Points on a hilly landscape, in no order, each with its height.
From any point a ball rolls to the lowest of the 2 points nearest to it. It stops when none of these is lower. Distance is the straight distance between rows; heights are no part of it.
(223) height 328: [0, -18, 15, 14, 3, 9, -18, -4, -15, -3, -19, -3, 0, 22, 24, -9, 4, 4, -8, 20, -14, 4, 16, -18, -16, -1, -4, 5, -20, -22, 1, -7, 23, 29, 11, 4, -3, 40, 5, 25, 6]
(124) height 731: [-3, 23, 29, -17, 2, -1, 9, 14, -1, 0, 10, -35, 3, 23, 28, 42, 44, -3, 1, 14, -11, -19, 5, -24, -5, 3, -5, -11, -25, -8, -14, -10, 2, -4, 13, 22, 10, -22, 6, -7, -18]
(125) height 683: [3, 11, 15, -35, -4, 12, 7, 13, 9, -6, 23, -23, -11, -8, 9, 12, 17, -11, 25, -9, -10, -13, 15, -8, -3, -11, -10, -12, -10, 0, -3, -4, -21, -13, -6, 2, 12, -35, -6, -35, -32]
(556) height 466: [-8, -6, -5, 15, -14, -5, 2, -1, 1, -10, -8, 11, -11, -8, 6, -30, -33, 2, 19, 0, -4, -2, 22, 3, -5, -1, 4, 28, -4, -6, 13, 0, 0, 16, -20, 0, 8, 17, -8, 10, -4]
(521) height 322: [16, -7, 26, -14, 11, 21, 4, 5, -25, 12, -15, -23, 22, 8, 10, -6, -3, 11, 28, -12, -9, 28, -3, -26, -8, -12, -4, 7, -8, 3, 12, -8, 2, 21, 16, -7, -4, 9, 5, 10, -7]
(403) height 188: [-33, -12, -4, 14, 16, -15, 11, 18, 5, -12, 4, 24, 43, -31, 20, -27, -25, -2, -10, -2, -13, 16, -1, -15, -9, 7, 11, 12, 32, 7, -3, -32, -19, -5, -19, -16, 15, -4, -13, -19, -6]
(959) height 312: [-16, 15, 13, 13, 24, -4, 13, 4, 6, 17, -16, -27, 3, 19, 37, 3, 21, 11, -8, 19, -11, 7, 31, -2, 15, 6, -9, 8, -26, -40, -14, -3, -2, 13, 37, 10, 13, 25, 40, 9, -7]
(383) height 600: [25, 16, -19, -15, -3, -26, 9, 27, 11, -5, 12, -2, -20, -27, 3, -11, 4, -32, -5, 18, -10, -13, 0, -26, 28, -8, -28, -18, 10, 0, -7, 2, -35, 14, -7, -9, 27, -32, 5, -5, -3]
(377) height 506: [-2, 28, -21, 11, -26, 3, -3, -12, 32, 4, -5, 21, -44, -6, -20, -23, -20, 5, -7, 7, 24, -12, 14, 38, 9, 2, 21, 13, 11, -15, -2, 19, -3, 6, 5, -2, -3, 18, 23, -7, 15]
(473) height 668: [14, 8, 3, -36, -15, 3, 11, 16, 18, -11, 24, 9, -21, -30, 6, 1, -7, -10, 8, -17, -7, -12, -11, -1, -1, -17, -6, -9, 18, 14, 0, -11, -34, -21, -11, -20, 10, -37, -10, -44, -24]
(723) height 539: [-11, -12, 11, -5, -4, -2, -2, 32, -8, -34, 15, 20, -8, -8, 17, -4, 9, -14, -11, 2, -12, -26, -6, -24, -15, -15, -29, -13, 8, -3, 19, -12, -5, 30, -30, -14, 9, -16, -21, -16, 19]
(696) height 245: [-4, -1, 13, 23, -15, 5, -14, 7, 16, 16, -13, 18, 26, -16, 23, -26, -20, -6, -2, 3, 5, 19, -17, -12, -3, 9, 27, 29, 14, 19, -3, -21, -6, 1, -11, -26, 2, 22, -4, 2, 18]
(868) height 73: [4, 18, -37, -28, -11, -22, -4, -37, 14, 6, 1, 8, -8, -48, -17, -40, -41, -21, -4, -18, -9, 3, -23, 17, 2, 5, 10, -8, 35, 7, -3, -12, -32, -45, 24, -12, 4, 0, 4, -19, -14]
(814) height 448: [-9, -12, 18, -18, -12, 25, 6, 27, -3, 14, 17, 8, 32, -2, 6, 19, 4, -6, -1, -33, -15, 20, -26, -32, -19, 0, -24, -24, 13, 14, 23, -20, -13, 2, -13, -36, -17, -16, -5, -27, -1]
(294) height 69: [-33, -22, -6, 11, 36, -1, 28, 23, -36, -2, 5, -16, 34, -7, -20, 13, -2, 3, 6, -31, -8, 2, -7, -21, -8, -8, -32, 8, -1, -5, 22, -7, -1, -7, -20, -28, 7, -37, -8, -6, 0]
(634) height 389: [-17, -20, 2, 6, 9, 10, 10, 28, -25, 20, 3, -1, 53, -1, 17, -17, -22, -5, 5, -37, -32, 21, 0, -33, 4, -13, -34, -2, 4, -9, 28, -13, -17, 25, -4, -46, 3, -5, 4, -9, -14]
(109) height 258: [-16, -22, -14, -3, 11, 13, -24, -41, -21, -10, -6, 15, -14, 11, -12, -6, -6, 9, -30, -1, 19, 8, 9, 9, 6, 11, 12, -9, 0, 3, 4, 36, 29, 19, -7, 28, -11, 35, -5, 12, 0]
(465) height 337: [-32, -1, -15, -5, -21, 5, -31, -24, 13, -3, 34, 15, -20, 5, -15, -23, -6, 4, -39, 14, 18, -6, -1, 24, -13, 7, 10, -21, 45, 5, 12, -1, -4, -10, -21, 4, 4, 13, -19, -4, -8]
(491) height 200: [47, -2, 7, 8, 16, 12, 8, 2, -8, 21, -22, -15, 11, 8, -12, 23, 13, 11, 7, 5, 19, 15, -16, 7, 13, -1, 11, 11, -22, 6, -19, 0, 24, -4, 29, 21, -19, 4, -1, 23, 7]
(327) height 298: [-2, -19, -19, -12, 26, -3, -29, -23, -33, -7, -25, 19, -8, 8, -17, -16, -11, 6, -29, -8, 14, 23, -4, -4, 8, 14, 12, -4, -11, 17, -9, 16, 43, 6, 7, 25, -24, 26, -1, 31, 0]
(290) height 582: [-2, 5, 17, 3, 32, -14, 7, -20, -15, 1, -8, -21, -2, 0, -12, 10, -11, 14, 18, -9, -1, 3, 7, 2, 10, 11, 2, 18, -11, 5, -11, 8, 11, -1, 8, 31, -5, -4, 11, 26, 9]
(394) height 534: [-13, 17, -23, 19, -30, -8, 5, -1, 40, 7, -2, 10, -41, 3, -12, -7, 4, 4, -22, 26, 24, -10, 25, 41, 12, 7, -3, -12, -5, -18, -14, 18, -14, 2, -4, 2, 7, 17, 17, 7, 2]
(655) height 563: [-2, 13, 23, 10, 22, -21, 8, -23, 13, 1, -4, -7, -19, 7, 4, 16, -2, 24, 0, 19, 0, -9, 22, 16, 19, 16, 4, 1, -19, -16, -13, 30, 6, 3, 11, 32, 0, 21, 24, 30, 12]
(644) height 136: [15, -33, 13, -5, 7, 10, 14, 19, -36, -16, -7, -13, 2, 10, -7, 44, 14, 12, 24, -16, -10, -19, -7, -25, -1, -18, 0, 8, -30, 9, 3, -12, 31, -2, -11, 10, -10, -19, -29, 0, 1]
(884) height 645: [26, 17, 13, -10, -41, -14, -1, -3, 22, -21, 21, -2, -32, 10, 4, 17, 15, -1, 18, 11, -11, -28, 0, 7, -7, -18, 23, 10, -8, 8, -1, 11, 0, -18, -7, 4, 14, -26, -12, -15, 1]
(95) height 286: [2, -2, 18, 1, -14, 26, 3, -5, -4, 22, -8, -10, 37, 6, 16, -22, -5, -1, 13, -7, -1, 33, -8, -9, -16, 2, 16, 7, 11, 10, 17, -13, -8, -2, 9, -20, -8, 24, 8, 1, -10]
(818) height 13: [9, -20, -10, 29, 18, 16, 19, 6, -22, 7, 3, -22, 32, 3, 15, 9, 18, 12, 26, 9, 5, -1, 24, 13, 24, -5, 26, 24, -10, -23, -1, 6, 13, 7, -5, 23, 5, 9, -6, 4, -17]
(84) height 490: [-10, 17, -18, 11, -2, -51, 4, -13, -5, 26, -4, -24, 1, -19, -12, -31, -11, -11, 11, -3, -2, -6, 19, 21, 20, 31, -1, 2, -13, 21, -8, 20, -17, -21, 32, 31, 12, 0, 23, 5, -22]
(781) height 407: [22, 15, 12, 7, 23, -12, 17, 4, 1, 25, -31, -22, 16, 21, 26, 28, 28, 35, -22, 29, -6, 22, 10, -6, 11, 6, 9, 5, -36, -37, -23, 5, 15, 12, 46, 17, 8, 19, 23, 36, 10]
(824) height 132: [-11, 4, -14, 27, 2, 15, 5, -11, 16, -5, 11, 10, 11, -6, 1, -8, 4, -3, -23, 11, 20, -7, -10, 21, 3, 8, 33, 13, 37, 13, -6, 2, 12, -14, -23, 5, 2, 9, -4, -6, 3]
(614) height 357: [-10, -2, 17, -1, 25, 5, 9, 20, -30, 18, -10, -26, 37, 0, 19, -20, -16, 3, 16, -31, -17, 30, 3, -27, 12, -14, -29, 15, -6, -4, 10, -3, -9, 31, 14, -17, 10, -6, 6, -8, -6]
(924) height 299: [-35, 3, -8, 1, 0, 2, -21, -34, -3, -6, 12, -3, -17, 18, -10, -16, -1, -1, -29, 17, 18, -7, 13, 14, 0, 10, 6, -9, 19, 14, 5, 28, 6, 10, -9, 23, 3, 22, 5, 9, 4]
(287) height 432: [0, 4, 0, 0, -22, -7, -15, -27, 21, 21, 20, -13, -22, 6, -12, -13, 15, -12, -11, 23, 13, -4, 4, 22, -4, 13, -6, -35, 14, 11, 3, -4, -31, -29, 14, 4, 4, 9, 23, 14, -17]
(172) height 759: [31, 10, 23, -20, 20, -7, 9, 18, -5, 1, -12, -23, 8, 25, 26, 50, 43, 16, 2, 22, -10, 0, 0, -24, 5, -4, 13, -2, -45, -26, -27, 6, 28, 3, 27, 24, 7, -16, -6, 4, -1]
(304) height 604: [-4, 12, 13, -7, -48, -14, -24, 1, 36, -10, 14, -1, -41, 28, 8, 13, 32, 0, -19, 36, 19, -18, -3, 15, -7, -9, -5, -25, -9, 7, -10, 1, -4, -13, -1, -11, 8, 1, -10, -2, 14]
(369) height 120: [27, 28, 9, 10, 4, 22, 21, 28, 35, 11, -11, 1, 14, -17, 11, -6, -8, 2, 15, 7, 18, 10, -6, 14, 20, -13, 8, 23, 9, -1, -19, -5, -19, -3, 5, -27, 14, -9, 2, -24, 5]
(87) height 144: [47, -20, 3, 25, 21, -20, 10, -17, -19, 21, -13, -3, 5, 6, -26, 25, -5, 27, 2, 8, 12, 13, 5, 17, 42, 5, 30, 17, -31, 0, -20, 22, 24, 3, 30, 48, -16, 17, -2, 35, 8]
(859) height 439: [8, 9, 1, 20, -11, -37, -13, 3, 6, -17, -6, 0, -11, -3, 15, -28, -14, 0, 18, 25, -10, -1, 29, -6, 4, -12, 13, 28, -5, -3, -4, 22, 0, 19, -8, 0, 26, 8, 8, 18, 22]
(308) height 570: [1, 8, 13, -3, -31, -17, -7, -27, 37, 2, 8, 4, -47, 28, 3, 27, 33, 26, -15, 38, 4, -14, 6, 28, 3, 7, 4, -34, -23, -1, -15, 29, -8, -13, 12, 5, -1, 4, 16, 23, 28]
(99) height 463: [1, 16, -2, 14, -16, -29, -9, -25, 9, 25, 0, -15, -13, 0, -16, -20, 2, -4, -4, 19, 3, -8, 16, 24, 10, 25, 3, -13, -10, 19, -5, 18, -30, -23, 22, 19, 8, 10, 36, 22, -10]
(297) height 70: [-21, 9, -32, -8, -9, 13, 8, -29, 7, -4, 17, 1, 2, -13, -34, 2, -25, -1, 6, -38, -3, 2, 1, 33, -13, 14, 3, -1, 37, 2, 13, 0, -10, -30, -13, 1, -18, -17, 16, -6, -20]
(334) height 168: [-21, 10, -12, -2, -7, -13, -7, 3, 0, 26, -10, -6, 22, -5, -13, -17, -34, -24, 20, -35, -5, 27, 4, -6, 1, 20, -37, -10, -1, 13, 4, -10, -29, -6, 10, -20, -15, 1, 18, 0, -10]
(934) height 533: [4, 12, 18, 8, -4, -11, 2, -15, 15, -1, -10, -7, -14, 29, 15, 7, 23, 18, -7, 42, -3, 2, 12, 2, -2, 10, 9, -5, -21, -16, -15, 25, 4, 5, 17, 5, 8, 14, 25, 33, 25]
(974) height 216: [-10, -6, 4, 11, 6, 4, -8, 11, 21, 3, 3, 39, 15, -26, 12, -11, -30, -9, -16, -5, -4, 12, -27, -24, 0, 9, 15, 18, 25, 23, -7, -33, -21, 3, -25, -36, 2, -1, -6, -11, 27]
(386) height 398: [16, -9, 14, 25, -4, -13, -10, 12, 2, -10, -9, -3, 1, 13, 31, -9, 3, 1, 14, 30, -24, -4, 25, -22, -10, -18, -1, 18, -16, -24, -1, 6, 6, 36, 0, -7, 19, 18, -2, 26, 20]
(819) height 240: [-16, 13, 12, -9, 18, 20, 14, -5, 3, 30, -7, -29, 20, 15, 22, 0, 11, 11, 7, -5, 1, 23, 27, 5, 0, 16, -15, -9, -10, -18, -5, 2, -18, 3, 38, 4, 2, 25, 39, -6, -30]
(475) height 246: [36, 15, 1, 5, 20, -2, -13, -4, 2, 5, -24, -3, -19, 13, -27, 28, -2, 13, -9, 16, 14, 1, -17, 3, 15, 10, 4, 12, -26, 9, -32, 10, 37, 4, 16, 22, -17, -4, -8, 32, 33]
(182) height 104: [7, -27, 3, 4, 28, 17, 26, 32, -42, -7, -3, -25, 32, -6, -13, 23, 17, 12, 23, -22, 4, 5, -12, -27, 9, -27, -6, 16, -10, -1, 3, -17, 16, -2, -13, -5, 4, -37, -32, -12, 5]
(640) height 107: [-22, -28, -10, -22, 11, 21, -17, -2, -9, -35, -10, 22, -26, 7, -13, 0, -9, 10, -2, -6, -1, -17, 0, -2, -26, -7, -15, -9, -6, -19, 11, -6, 34, 23, -20, 4, -14, 12, -27, 0, 7]
(962) height 289: [13, -8, -5, -16, 35, 7, -16, -6, -29, -15, -29, 0, -17, -1, -29, 12, -5, 5, -15, -7, 15, 12, -21, -14, -3, 3, 2, 1, -9, 16, -17, -5, 46, -2, -1, 7, -21, -14, -13, 20, 24]
(775) height 243: [9, -23, 13, 1, -3, 26, -5, 11, -6, -17, -3, 8, 11, 8, 22, -5, 21, 0, -1, 16, -2, -5, -1, 0, -27, -12, 6, -7, -1, -18, 12, -16, 18, 12, -8, 1, -6, 22, -22, -2, -6]
(803) height 97: [-40, -11, -21, 11, 15, -13, 12, 17, -16, -2, 9, 6, 16, -10, -30, 1, -16, -11, -8, -20, -14, -4, -13, -18, -21, 6, -35, -6, 6, 3, 19, -11, -1, -10, -36, -30, -3, -29, -8, 0, 6]
(395) height 658: [-2, 6, 10, 1, -10, 9, -15, 0, 2, -8, 0, 0, -19, 0, -9, -4, 0, -16, 2, 0, 2, -10, -19, -15, -14, 2, -4, 5, 10, 23, 4, -13, 4, -1, -23, -11, -5, -11, -4, -2, 22]
(259) height 177: [40, -30, 1, -25, 16, 4, 3, 13, -19, -22, -16, 11, -20, 15, -11, 40, 14, 11, 7, -4, -4, -5, -2, -6, 5, -7, 7, -6, -33, 12, -16, -4, 47, -9, 8, 30, -28, 1, -21, 6, -17]
(484) height 78: [15, -3, 1, 14, 12, 22, 18, 23, 2, -2, -18, -5, 30, -8, 16, -6, -1, 4, 17, 6, 21, 18, -2, 5, 11, -8, 16, 32, 5, -14, -10, -4, 11, 7, -5, -6, 6, 5, -14, -8, 0]
(583) height 145: [-15, -45, -5, -8, 31, 7, 4, 5, -39, -33, -20, 14, -5, -2, -15, -3, -8, 14, 7, -9, -15, -14, 0, -16, -21, -16, -15, 6, -12, -9, 19, -5, 34, 12, -16, -8, -5, 4, -23, 5, 14]
(987) height 657: [29, 31, 15, -18, -33, 2, 4, 2, 27, -15, 17, 7, -32, -12, 4, 14, 1, -12, 15, -23, -4, -30, -15, 12, 8, -25, 13, 11, 5, 18, -1, -6, -7, -25, 4, -13, 6, -31, -10, -47, -3]
(703) height 89: [-12, 7, -29, 11, 2, 3, 18, -42, -21, 8, 25, 4, -4, -6, -43, 7, -20, 9, 8, -34, 8, -13, 8, 34, 4, 13, 18, 11, 29, 10, 11, 24, 0, -13, -2, 25, -15, -8, 16, -1, -15]
(435) height 424: [-25, -17, -5, -11, -5, 5, -5, 16, -10, 20, 10, 12, 31, -4, -8, -1, -22, -8, -7, -39, -20, 32, -22, -33, -9, 8, -38, -29, 9, 7, 31, -11, -27, 9, -21, -52, -21, -15, 11, -6, 5]
(585) height 705: [14, 20, 26, -24, -24, -7, 1, 26, 8, 3, 19, -22, 1, 14, 32, 22, 36, -20, 4, -4, -20, -15, 4, -35, 1, -14, -22, -23, -21, 3, -3, -10, -29, 5, 9, 0, 14, -25, 4, -31, -26]
(324) height 620: [-1, 12, -9, 14, -15, -4, -2, 27, 29, 0, -3, 7, -16, -4, 12, -14, 0, -24, 3, 31, 5, -1, 18, -4, 5, -5, -20, 0, -1, -19, -12, -6, -22, 9, -8, -17, 12, 16, 3, 5, -4]
(656) height 101: [-6, 30, -29, -7, -6, -19, -9, -12, 14, 17, -12, 8, 16, -33, -19, -30, -56, -13, 18, -50, -10, 16, -13, 31, 13, 13, -3, 7, 19, 18, 2, -12, -33, -34, 27, -21, -11, -12, 10, -28, -7]
(563) height 486: [-20, 12, -21, 7, -30, -1, -8, -11, 7, 1, -8, 24, -31, -13, -15, -36, -43, 8, 3, -17, 9, -4, 15, 16, 3, 13, 21, 32, 6, -10, 1, 7, 12, 10, -13, 1, -6, 16, -1, -5, 9]
(737) height 635: [-6, 8, 21, -11, -24, -6, -21, 4, 11, -20, 7, -3, -23, 23, 10, 11, 21, -12, -9, 24, 3, -18, -10, -14, -24, -1, -9, -15, -2, 12, -4, 0, 4, 5, -13, -1, 1, 0, -12, 5, 18]
(985) height 114: [-8, 2, -17, 22, 7, 12, 3, -46, -18, 17, 14, 9, -13, 4, -39, 23, -7, 4, -13, -20, 22, -14, 2, 25, 16, 17, 14, 8, 9, 21, 8, 41, 9, 4, 1, 33, -12, 15, 14, 4, 2]
(7) height 573: [-2, 3, 2, -10, 15, -16, 4, 29, -14, -9, 19, -10, -9, -6, 14, -6, 12, -23, -3, 5, -25, -9, 1, -37, 10, -8, -38, -15, 8, -2, 5, -4, -26, 23, -9, -7, 20, -31, 8, 4, 4]
(880) height 393: [-15, -13, 5, 4, -12, 11, -13, -17, 5, 13, 33, -10, 11, 10, 10, -16, 26, -5, -16, 15, 9, 5, 7, 18, -20, 7, 0, -26, 28, -8, 23, -9, -15, -11, 1, 9, 1, 16, 7, 2, -30]
(921) height 47: [-12, 5, -37, -13, -17, -9, -11, -25, 15, 5, 9, 2, -3, -31, -31, -16, -36, -18, -2, -16, -4, 2, -8, 12, -14, 14, -14, -17, 30, 6, 1, -16, -21, -39, -8, -9, -10, -13, 2, -8, -19]
(201) height 790: [28, -3, 11, -15, -2, -5, 7, 24, -13, -19, -5, -8, 18, 22, 34, 29, 51, 2, 8, 21, -15, -14, -3, -26, -12, -22, 22, 2, -36, -20, -9, 3, 27, 13, 11, 9, 14, -10, -23, -5, -2]
(763) height 578: [-18, 5, -3, 17, -14, -2, -2, 2, 24, 15, -13, 5, -16, 12, 16, -23, -1, -8, -3, 19, 18, 12, 29, 23, 9, 16, -13, -3, -15, -19, 0, 5, -10, 13, 10, -7, -1, 38, 19, 6, -3]
(910) height 199: [-11, 19, 1, -10, 7, 5, 1, -5, 9, 26, -7, -23, 23, 4, -3, -4, -11, -10, 29, -25, 6, 28, 17, 19, -4, 23, -24, -15, 2, 5, -5, 1, -30, -5, 27, -2, -17, 6, 29, -7, -25]
(809) height 608: [16, 12, 9, -6, 8, -2, 8, 5, -8, 13, 4, -12, 2, -18, -19, -10, -19, -3, 37, -28, -8, 8, -6, -2, 7, -6, -10, 21, 3, 20, 5, -4, -24, -5, -4, -12, 6, -33, 13, 1, 7]
(36) height 484: [13, -4, 17, -5, -2, -3, 13, -19, 1, 8, -14, -5, -11, 29, 30, 28, 45, 39, -30, 35, -9, 11, 7, 2, 1, 6, 18, -25, -33, -25, -7, 20, 8, 3, 31, 16, 5, 23, 33, 37, 8]
(127) height 504: [7, -6, 29, -16, -26, -1, -10, 28, 9, -30, 2, 27, -3, 2, 35, 10, 22, -9, -12, -5, 6, -14, -15, -11, -15, -25, -1, -11, -10, 0, 5, -20, 4, 24, -19, -9, 8, -2, -38, -35, 9]
(367) height 633: [33, 29, 11, -2, -18, -10, 1, -11, 14, -10, 8, 3, -43, 1, -22, 4, -13, 6, 27, 8, -15, -28, -5, 0, -3, -15, 11, 20, -4, 13, 4, 13, -1, 0, 1, 1, 2, -29, 7, 6, 27]
(345) height 208: [9, -34, -5, -18, 17, 22, -15, -26, -22, -20, 5, 16, -22, 14, -2, 12, 25, 7, -29, 17, 17, -2, -3, 13, -11, 1, 7, -28, 4, -2, 3, 24, 28, 12, 3, 29, -12, 22, -10, 2, -14]
(497) height 189: [-21, -43, 6, 7, 13, 13, -5, 9, -30, -20, -6, 18, 29, 4, 9, -16, 7, -1, 3, -1, -22, -14, -1, -12, -31, -20, -10, -1, -1, -13, 27, -25, 19, 16, -10, -9, -2, 23, -20, 3, 5]
(49) height 149: [11, 35, -9, 13, 5, 1, 19, 12, 20, 12, -9, 13, 6, -31, -14, -23, -44, -1, 17, -29, 10, 5, -10, 26, 24, -5, 13, 46, 19, 6, -9, -8, -15, -1, 11, -19, 6, -9, -1, -23, 11]
(800) height 825: [34, -12, -1, -10, -18, -3, -7, 1, -11, -27, -10, 4, 12, 24, 17, 26, 52, -2, -15, 25, 8, -11, -17, -1, -11, -9, 38, -13, -19, 9, -11, 9, 45, -9, 8, 23, -3, 0, -23, -3, -2]
(422) height 88: [-6, -14, -19, 35, -1, 17, 17, -7, 4, 2, 21, 2, 16, -2, 6, 3, 22, -1, -11, 16, 24, -12, 10, 26, 6, 1, 23, 8, 14, -16, 6, 18, 6, -1, -21, 17, 11, 13, -4, 3, -20]
(63) height 124: [-54, -13, -22, -2, 6, 2, -9, 8, -1, -12, -6, 26, 9, -9, -22, -10, -30, 0, -13, -19, 5, 1, -15, -14, -24, 3, -16, -6, 15, -12, 14, -16, 4, -2, -43, -26, -12, -5, -17, -8, 14]
(588) height 146: [5, 11, -22, 26, 3, 19, -1, -37, -10, 4, 10, 17, -2, 0, -24, 7, 7, -4, -30, -1, 28, -16, -19, 30, 15, 1, 31, 10, 32, 20, 5, 37, 21, -8, -7, 16, -1, 13, -1, -4, 17]
(983) height 156: [6, -31, 1, -25, 27, 19, -5, -4, -17, -23, -10, 7, -17, 15, -1, 30, 16, 7, -9, -6, -4, -12, -2, 2, -17, 8, -10, -24, -15, -1, -7, -5, 39, 0, -2, 24, -24, 10, -14, -1, -17]
(918) height 595: [-19, 5, 6, -7, 21, 2, 4, -19, -19, -7, -5, -19, -3, -3, -32, 5, -15, 5, 11, -27, -1, 2, -10, 0, -8, 6, -5, 13, 8, 18, 8, 1, 12, -16, -10, 1, -9, -25, 8, 9, 18]
(361) height 164: [-15, -7, 2, 6, 9, 16, 14, 15, 19, -8, 15, 11, 35, -18, 19, -5, 3, -1, -3, 10, 2, 2, -12, 0, -12, 3, 24, 7, 31, 6, -2, -26, -10, -17, -17, -6, 8, -2, -16, -20, -14]
(147) height 471: [-8, -5, 22, -16, -16, 25, -4, 31, 17, -5, 6, 22, 12, -4, 24, 14, 8, -15, -7, -10, 6, 7, -29, -19, -17, -5, -13, -23, 15, 8, 11, -30, -10, 7, -14, -27, -11, 2, -24, -33, 0]
(743) height 363: [-25, -17, 2, -10, -13, 2, -24, -8, 19, -4, 36, 9, -3, 9, 3, -12, 12, 1, -18, 11, 11, -7, -3, 27, -29, 6, -9, -32, 40, -11, 20, -30, -12, -15, -10, 4, 0, 2, -28, -14, -33]
(65) height 621: [47, 22, 2, 2, -14, -7, 4, 11, 9, 5, 11, 7, -24, -26, -20, -13, -20, -8, 23, -3, -23, -15, -14, -8, 20, -19, 3, 22, 8, 19, 10, 4, -25, 1, -4, -13, 16, -35, 6, 0, 18]
(899) height 83: [23, -28, -10, 28, 34, -3, 15, -11, -41, 8, 0, -21, 22, 16, -2, 26, 15, 21, 8, 10, 4, 2, 21, 2, 45, -1, 31, 22, -19, -17, -15, 15, 30, 6, 13, 44, -1, 11, -11, 25, -7]
(180) height 634: [19, 23, -32, 3, -15, -34, 7, 20, 27, 3, -14, 2, -24, -27, -8, -16, -6, -31, -7, 34, 9, -9, 10, -10, 25, -7, -25, -9, -6, -10, -21, 4, -35, 0, 7, -12, 21, -1, 4, 4, 9]
(649) height 133: [-28, 16, -24, -8, -14, -24, -16, -4, 7, 21, -9, 6, 43, -20, -9, -19, -50, -17, 10, -47, -15, 42, -19, -1, 5, 9, -24, -11, 14, 17, 7, -6, -26, -29, 10, -41, -26, -23, 18, -17, -5]

Two balls start at each pair of points below. Name the first point that both come to, or write -.
(172) and (737) -> (934)
(884) and (556) -> -
(308) and (395) -> (934)
(383) and (304) -> -
(696) and (859) -> -
(962) and (521) -> (818)

Where does a ball stop that starts at each point below?
(95) -> (818)
(386) -> (640)
(910) -> (921)
(180) -> (818)
(201) -> (921)
